Each scene shows the same named points in several views. A view is turned or mirrored, shifted and resized as a whole, has a little noise and may leave points out.

Scene 1
View 1
sazed: [-12  -3   6  -7   9   3 -11  -4  22  -4 -15   4  17  -3  -6 -13  -9  14
  -3   2  18  -8 -18  17  24  18 -12  -7  13  14  14  13   8  11  -8   9
  20  32   8  26   1   0 -24 -10  -1  -3  -5  -7 -12  19 -16   8]
naf: [-22   9  13   1  -1 -13   8 -15   8   5  -9  -5   9 -20  10 -12   8   9
 -12  15  10  18 -13   9  17   6  -9 -13  36  14  28  29  13  11   5  18
  14  11   5   9   6   7   1  -2  10  -4   1  -3   5 -10 -25  -8]
fet: [-30  16  11 -14  -9   4  18 -24   7  19  18 -11  17  -7  23 -10   7 -21
 -39  14 -12  30   8  12  14   2 -17 -13  65  -9  34  27   6  12  -8  17
  13   8   2  15  10  11   6  12  23 -19  -2  -7  -3   2  -8  -1]
vozim: [-42  15   9 -28 -13  34   4 -41  47  38  45   6  41  13  22  -4  -9 -57
 -65  11 -41   2  13  19  11   2 -14  -8  76 -34  35  18   4  23 -22  29
  28  26  -4  50  13   8 -20  27  38 -39 -20  -8 -28  39  23   5]
rubib: [-26  13   1 -24 -10  21  17 -18  13  20  26 -10  25   9  19 -15  -5 -35
 -50   3 -15  29  15  18  18   9 -26  -8  68 -23  31  18   3  11 -21   8
  13  20   1  32   2   8  -6  15  24 -25  -4 -12 -13  29   6  14]
zenug: [-11 -11  12  -3  16  -3 -29 -11  28  -6 -10   5  17  -9 -16 -12  -1  25
   8  10  21 -32 -19  16  20  18 -11  -9   2  24  10  14   3  14   1  15
  23  31   5  21  17  -2 -25 -11  -1 -11 -14  -3 -23   9 -23  -6]
zit: [-21  10  11  -2   0  -2   4 -12  25   7 -14   6  15 -10   7  -9  -7   4
 -16   7   5   7 -22  11  20   9  -5  -8  29  10  24  23  18  14  -1  22
  21  23   4  27  -1   4 -18  -2   9  -2  -1  -6   1  11 -14   0]
rane: [-22  10  13   0   0  -8   5 -15  19   7  -9   3  13 -15   9  -9  -1   5
 -15  12   5   8 -19  10  16   7  -3 -10  31  14  27  27  17  15   3  23
  20  16   3  21   3   5 -10  -1   9  -3  -1  -3   1   0 -19  -7]
timam: [-22  10  13   2   0 -15   9 -15   7   7 -10  -4   7 -21  11 -11   7  11
 -13  15   8  15 -14   6  18   5  -6 -13  34  19  30  30  13  12   6  21
  15   8   4   9   8   7   1  -2  10  -2   2  -3   7 -12 -25 -10]
Fupe: [-20   1  13  -8   4  -8  -2 -16   6   4   4 -13  13 -13   3 -15  11   8
 -13  15   9   4   2  12  17   9 -17 -14  35  10  22  24   0  11  -1   9
  11  12   3   6  17   7   2   0  10 -16  -5  -4 -12  -6 -23  -6]
rur: [-11  -2   5 -10   6   1  -4  -5   7  -3  -4 -10  16  -2  -3 -16   1  12
  -7   6  18   4  -3  15  22  17 -24 -10  26   9  17  16   0   7  -8   1
  11  23   6  14   7   2 -10  -6   4 -11  -2  -8 -13  11 -20   7]
rup: [-19   6  16   3   3 -13  -3 -14  13   2 -12  -2  10 -19   3 -10   6  19
  -4  16  13   2 -18   9  18   8  -7 -12  24  21  24  26  12  13   6  21
  17  14   5  12   9   6  -6  -5   6  -3  -2  -1  -1  -9 -27 -12]
Tok: [ -8   8   8  16   5 -25   9  10   3 -14 -51   2  -4 -23   2 -15  -3  41
  14   4  37  18 -40   7  26  12  -2  -6   2  38  21  26  26   5  12  14
  14  18  11   9 -14   1 -11 -22 -10  24  14  -4  22  -7 -39  -2]
rer: [-20  11  10  -5  -2  -9  12 -12   1   8  -4 -11  10 -14  11 -14   8   4
 -19  13   7  24  -3  10  16   6 -15 -12  44   9  28  27   8  10   0  12
  11   9   3   7   7   7   4   1  12  -8   3  -6   3  -5 -21  -4]
vuzo: [-18   9   8  -8  -2  -6  16  -9  -7   4   2 -17  10  -9  11 -18   9   3
 -19  11  10  29   5  13  18   9 -24 -12  47   4  25  25   2   7  -5   3
   5  11   4   3   7   7   8   1  11 -10   4  -8  -1  -2 -21   4]
movup: [-14  16  12   8  -4 -38  34   3 -43  -5 -23 -33 -15 -33  17 -25  28  32
  -1  20  30  62  -2   1  18   5 -19 -18  43  27  32  39   9  -2  11   1
  -9 -13   8 -31   3  12  39  -9   2   8  23  -5  29 -43 -49  -9]
subel: [-30  -1  23 -23  -1  -8  -8 -41  -8  21  52 -32  17 -17   8 -16  38 -12
 -29  34  -7   3  41   9   4   2 -32 -23  69  -4  29  30 -24  12  -5   8
   5  -8  -3 -14  52  15  30  16  29 -48 -16  -1 -32 -26 -22 -21]
fum: [-22  14  10   0  -3  -6  14  -9  11   7 -13   0  11 -12  13 -10  -1   3
 -18   9   6  22 -18  11  20   7  -7  -9  36   9  30  27  18  11   1  18
  18  16   5  20  -3   5  -5  -2  10   1   4  -6   8   2 -19   0]
View 2
rup: [ 24 -11  41   5  -3 -15   6   8  18 -11 -20  29 -29  13 -31 -38  10  23
 -18   6 -21  46  13  20 -35  -6 -39   5 -18 -25  16 -14   1   0 -10   6
  21 -11  21  12   1  22  -1  -8  -4 -26  39  -7 -25  -6  -1 -16]
timam: [ 20 -12  44   6   1 -16   4   8  18  -9 -13  18 -36   0 -21 -31  11  15
 -19   6 -29  38  10  30 -41 -10 -35  16 -11 -26  22 -15   8  -8   9   3
   7  -2  23  12   0  31  -4 -12  -6 -25  40  -5 -27  -1   3 -15]
fet: [ 18 -29  54   1  -7 -10  -5  14  15 -20  10 -10 -46 -31 -12  -9  10  10
 -44 -13 -16  27 -31  52 -46 -15 -21  22  17 -31  38 -22   9 -16  17   3
 -31  21   3   2 -16  10 -42 -31  15 -34  26 -16 -28   3  30  13]
fum: [  9 -18  47   8   0  -2   2   8  17 -20 -21   4 -34 -13 -23 -35   6  22
 -29  -1 -34  32   0  38 -43 -15 -24   9   1 -25  12 -11   8  -7   6   9
   9  -6  25  12  12  24  -4 -22  -5 -32  27   0 -30  -3  10 -10]
rubib: [  5 -44  55  -8 -11  11  -3  13  12 -36   8 -27 -45 -45 -17  -7   5  17
 -65 -29  -8  25 -61  62 -41 -12  -8  -2  29 -33  26 -16   2 -14   4  14
 -29  21 -12   9  -5 -24 -54 -41  34 -44   5 -18 -29  -3  45  34]
rur: [ 11 -25  29  -3   1   9   8   3  11 -15 -14  16 -20   3 -26 -22   7  17
 -26   0 -12  42 -15  28 -30   1 -31 -19 -14 -28  -7 -10  -5  10 -23  11
  16  -9   6  34   6  -8 -16  -6  23 -21  28 -15 -23 -10  11   3]
zit: [ 15 -20  51   2  -8  -1   4   9  18 -29 -26  12 -34  -7 -36 -43   5  32
 -37 -11 -26  40  -3  32 -36 -10 -25  -2  -3 -24  10 -10  -3  -6  -7  12
  24 -16  19   4  17   7  -3 -26  -2 -39  21   3 -31 -11  10  -9]
Fupe: [ 23 -23  36  -2  -2  -9   5   9  13  -6   3  21 -30   3 -23 -14  12  11
 -25   3  -6  43 -14  30 -34  -1 -39   0 -13 -31  22 -19  -1   1  -9   2
  -6   9   0  23 -16   4 -30  -7  20 -22  36 -21 -22  -3  15   4]
vuzo: [  7 -26  32   4   8   2   3   6  11  -6   1   2 -29 -11  -8 -10  11   4
 -19   9 -25  33 -16  41 -44  -7 -26  10  -5 -29   7 -16  13  -3   7   2
 -14  10  13  36  -5  15 -20  -7  16 -16  36 -17 -24   1  15   3]
sazed: [ 11 -24  36  -4  -3  10  12   4  15 -25 -32  25 -22   9 -44 -43   4  33
 -33  -6 -15  48  -7  21 -25   1 -29 -30 -14 -24 -10  -4 -15  11 -35  18
  41 -26  13  21  21  -9  -2 -13  12 -32  21  -5 -25 -17   8  -2]
naf: [ 20 -14  43   7   2  -9   3   9  17 -12 -10  15 -33  -1 -21 -26  10  16
 -20   6 -28  40   7  30 -42 -10 -31  17 -10 -24  18 -16   8  -6   6   3
   4  -1  21  17   0  28  -7 -13  -2 -24  39  -5 -27  -1   5 -12]
movup: [  1  -9  12  27  37  -6   3  -4  10  25   9   7 -21   4  19   2  15 -22
  34  51 -59  28  32  38 -63 -13 -37  46 -28 -30  -1 -17  45  -5  42 -11
 -29  18  46  70  -7  75  10  24  -8  19  70  -9 -22  16 -13 -27]
subel: [ 48 -24  41 -11 -12 -38   0  19  15  12  45  31 -39   3 -11  23  23 -14
 -26   6  23  50 -35  32 -37   0 -53  23 -17 -40  73 -43   3 -11   2 -16
 -53  49 -28  14 -74   1 -75   0  39 -16  60 -51 -15  11  27  22]
zenug: [ 30 -14  37  -8 -12  -8  12   6  17 -20 -32  49 -19  32 -54 -49   9  35
 -28  -4   0  61   5   3 -16   9 -45 -35 -32 -25   1  -9 -26  18 -48  12
  52 -30   7  12   6 -12  -2  -5  11 -33  31 -12 -21 -17  -2  -9]
rer: [ 14 -22  39   6   4  -5   3   8  15 -12  -3   7 -32  -9 -14 -19  10  10
 -22   4 -27  34  -4  35 -44 -10 -30  15  -5 -27  16 -15  12  -8   7   2
  -7   6  15  21  -4  22 -15 -12   6 -23  37 -10 -25   0  11  -3]
View 3
rane: [ 25 -19  16  27 -21 -18  22 -43  -4  -5  28 -41 -15 -50   0 -24  35   5
   1 -14  26  -3  43   3 -14  19  -7 -41  10   3  36 -12  17 -27  39 -42
 -15 -66  -5   6  10 -33  -1  21   2 -47  46 -16  -7 -11  29  -6]
zit: [ 33 -25   9  31 -19 -34  20 -48 -12 -13  18 -45  -2 -48   0 -27  29  -3
  -5  -8  26  -2  44  20 -26  23 -15 -44   9   3  35 -10  15 -19  41 -46
  -9 -64   2   5   8 -38   9  20   5 -50  46 -29  -2 -22  28  -9]
Fupe: [  8  -7   3   5  -5   2  30 -50   6 -16  14 -33 -29 -46  11 -13  65  10
   5 -11   4 -30  26 -19  -6  30   4 -26  -9   5  29  13   4 -14  -2 -13
  -6 -44  -5  -4   2 -26   7   1  13 -47  51  -5 -17  12  31 -18]
sazed: [ 36 -11  -7  21  -7 -56  11 -43   0 -36  30 -47  13 -40  14 -24  26  10
   4  -2  22  -3  26  40 -58  21 -12 -40 -16   2  48  -9  15   7  16 -31
   1 -50  27   3   0 -53  26   5  15 -51  50 -34  17  -6  21  -6]
rer: [ 18  -3  20  14 -17   0  15 -45   3  -5  10 -24 -34 -52   1 -14  49  -4
  -5 -17   7 -16  33 -13  15  27   5 -23   0   5  27  -1  10 -18  21 -32
 -17 -50 -14   1   3 -14   7  17  -6 -44  52  -7 -25 -10  19  -8]
naf: [ 18  -6  19  19 -18  -6  10 -38   8   2  24 -26 -29 -56   3 -17  42   5
   0 -16  19  -5  35 -10   6  19   4 -35   2  10  32 -10  15 -25  30 -37
 -26 -59 -10   6   6 -22  -2  17  -8 -45  50  -6 -14 -10  22  -1]
timam: [ 24  -5  24  23 -23 -12  11 -35   5   1  29 -28 -23 -57   3 -18  36   5
   0 -16  25   0  36  -2  -1  15   3 -38   5   6  33 -15  18 -26  38 -41
 -27 -63  -7   9   6 -26  -4  20  -9 -43  51 -11 -10 -15  19   0]
vuzo: [ 20   7  17   6 -13  -1  13 -50   6 -13  -4 -18 -37 -49  -1 -12  55 -13
 -12 -13  -2 -21  28 -18  18  31   8 -12  -9   6  22   7   5  -6   8 -22
 -12 -36 -12  -1  -2  -6  19  11  -7 -40  52  -4 -34 -10  10 -12]
rup: [ 17  -7  14  21 -18 -16  13 -29  13  -2  46 -33 -20 -58  13 -16  40  18
  12 -10  31  -5  28   1 -18  12   1 -45  -4   8  37 -18  17 -24  28 -32
 -27 -60   3  10   6 -37  -5  12  -2 -47  48  -8   2  -1  24   2]
vozim: [  21 -109  -29   26   -7   11  121 -117  -78  -34  -67  -94   -7  -22
  -21  -34   80  -43  -10  -16  -21  -53   95  -18  -14   83  -62  -23
   55   -5    9   63  -19  -35   33  -48   62  -76  -35  -23   16  -32
    8   20   74  -63   29  -41  -41  -15   92  -76]
subel: [-27 -30  -4 -19  10  73  79 -61   5  -2   4 -31 -74 -52  23   6 124  22
  25 -22 -22 -70  25 -90  38  50  15 -12   1   9  12  46 -14 -35 -35  24
  -1 -39 -35 -19   5 -15 -25 -16  37 -46  49  33 -43  55  62 -39]
rur: [ 26   0   1   9  -2 -32  14 -49   7 -33  15 -30  -8 -41  13 -18  47   5
  -4  -3   6 -17  21  15 -29  27  -2 -25 -21   3  36   5  11   8   2 -17
   1 -34  17  -3  -7 -33  28  -1  12 -48  51 -19  -4   2  17 -11]
zenug: [ 22 -16 -14  16   0 -48  20 -33   7 -31  65 -49  14 -45  32 -19  33  38
  25   0  39  -9  13  33 -76   9  -8 -56 -20   6  51 -11  15  -4   4 -17
  -2 -58  36   4   1 -73   6  -8  30 -56  51 -26  37  19  39  -1]
Tok: [ 40  39  37  32 -32 -57 -53  -1  34   1  67  -5  -9 -64   8 -22  -1  16
  -6  -9  49  32  14  37 -23 -15  19 -47 -19  11  50 -55  36  -6  46 -51
 -52 -57  23  24  -2 -30  14  23 -44 -38  57 -17  15 -30 -21  36]
rubib: [ 30 -44  -8  16  -9  -2  64 -93 -42 -33 -63 -52 -19 -27 -22 -24  69 -48
 -24 -13 -30 -40  66 -13  10  70 -28  -3  20  -5  12  42  -6  -5  16 -38
  37 -43 -26 -18   1  -8  33  17  31 -51  39 -31 -52 -24  43 -51]
View 4
rur: [ 16  -3   1   5  33  12 -31  14  -7  17 -24 -43   5  -1  -1  27   2 -28
  -5  23   2 -39   2 -16  -8 -33  12  15   0   3 -22  20 -12 -11 -38 -13
   2  15   1 -17  -2  12  16 -30   3  -7  24  -5   7 -30  13  -6]
Tok: [-17   8   8 -30  61  27 -16  23  47   9 -29 -42  -7  25   6  -1  29 -14
  11   5   5   0  42 -59   6  -7  17  30 -21 -17 -20  18  -4 -27 -53 -48
   7  13  18 -40  18  -2   1   2  23 -35  42  -9  -2  -3 -22 -39]
fet: [ 33  -5   9  16  -6  20 -37   1  -4   5  11 -12  24 -10 -10  20 -19  -8
 -15  11   3 -51 -21   7  11 -46 -29  -6  -8  17 -10  11   7  19 -30  -6
 -11  11 -25 -13  12 -12   9 -39   3  -7 -12  20  59 -21  13  -3]
Fupe: [ 34  -4  -5   9  13  17 -23  -9 -11  17 -16 -34  16  -1  -2  26  -5 -21
  -3  18  -8 -30 -11  -8  -2 -40   1   9   1   7 -16  18   1  -9 -33 -15
   4   2 -10 -20   9   5   8 -23   6  -3   3   8  23 -28  20  -3]
fum: [  7   6  15  -6  25  26 -32  20  20   1  -4 -20   6   2  -2  11   2  -8
  -7  10  10 -30   6 -19   8 -27  -8   8 -14   2 -17  13   2   2 -39 -28
  -1  16  -2 -22   6  -2   6 -29  12 -19  10   9  36 -17  -3 -21]
vuzo: [ 22 -12  -4  11  14  11 -27   2   5  18  -6 -35  23  -1  -5  17  -6 -19
  -2  11   0 -38  -2 -12   1 -36 -13   4  -7   6 -14  18  -4   2 -37   0
  -9   7 -19 -23  22 -14  12 -21   4 -14  10   2  26 -10   3  -9]
vozim: [ 43  14  34  25 -16  31 -64  25 -37 -18  21  13   7 -38 -15  43 -35  -8
 -45  30  21 -93 -50  42   5 -63 -31 -20   3  35 -18   5   3  44 -17 -11
  -1  35 -15  21 -38  24  18 -91 -13  17 -32  33  91 -57  40  15]
rane: [ 14  11  14 -11  24  32 -28  10  14  -1 -11 -20   2   2   0  15   6  -9
  -9  13   2 -25   4 -20   6 -29   0  11 -10   4 -18  13   4  -2 -37 -40
   8  15   4 -19   0   8   3 -30  14 -12   6  12  35 -26   5 -18]
rup: [ 18   8   5 -15  27  31 -19  -1  12   8 -22 -29   2  10   2  15  11 -12
  -2  14  -4 -13   8 -25   2 -29   9  16  -5  -1 -18  14   6 -14 -39 -43
  12   6   6 -23   4   9   0 -19  16 -11  10  10  22 -27   8 -18]
rer: [ 25  -2   2  -2  13  22 -22  -2   9  10 -10 -26  15   3  -3  15  -2 -12
  -4  11  -2 -24  -1 -16   8 -34  -7   7  -8   5 -14  15   4  -5 -37 -23
   0   3  -9 -24  16  -5   3 -19  12 -13   4  10  30 -19   6 -14]
movup: [ 14 -24 -25  -2  14   7   2 -26  43  34  -6 -46  46  27  -1 -12   4  -8
  27 -11 -19   8  23 -40  16 -20 -19  12 -23  -9  -5  23   7 -18 -47   0
 -17 -15 -32 -59  74 -53  -4  31  22 -39  16  -2   8  29 -29 -30]
sazed: [  5   9  11  -6  47  22 -35  28   0   8 -31 -39 -15   1   2  29  11 -26
 -11  26   9 -37  10 -25 -10 -27  23  22   0   0 -26  16 -12 -15 -39 -33
  11  23  17 -16 -20  27  18 -35   5  -8  31  -6   6 -39  15 -12]
naf: [ 18   3   5  -7  18  26 -23   0  16   8  -9 -25  11   6  -2  11   4 -11
  -2   7  -2 -19   5 -22   8 -30  -7   9 -11   2 -13  14   6  -7 -38 -31
   4   5  -4 -26  13  -6   0 -18  13 -15   6  12  31 -15   1 -20]
zit: [  8  11  16 -12  33  30 -31  20  12  -3 -14 -22  -6   1  -3  16   8 -13
 -11  16   9 -29   8 -22   1 -28   3  14  -8   2 -20  13   0  -4 -40 -41
   9  18  10 -16  -8  13   6 -33  12 -13  15   9  30 -31   6 -19]
zenug: [ 22  14   5 -16  46  28 -21   6 -12   9 -46 -42 -18   6   6  35  16 -30
  -9  28  -3 -19   8 -27 -17 -29  39  26   9  -1 -27  16  -5 -29 -37 -49
  27  13  27 -13 -26  40   8 -29  12   3  26  -1   0 -50  28 -10]
timam: [ 19   4   4 -10  19  29 -21  -2  17   6 -12 -25  12   9  -2  10   4  -9
  -5   8  -2 -16   5 -22  10 -29  -6  10 -11   2 -13  12   9  -8 -39 -35
   6   7  -2 -27  15  -4   0 -16  16 -17   4  13  32 -16   0 -21]

In a view up to two points have been moved. Name them for each view, in the order of its rows, or write -.
view 1 => Fupe
view 2 => -
view 3 => timam
view 4 => rer, zit
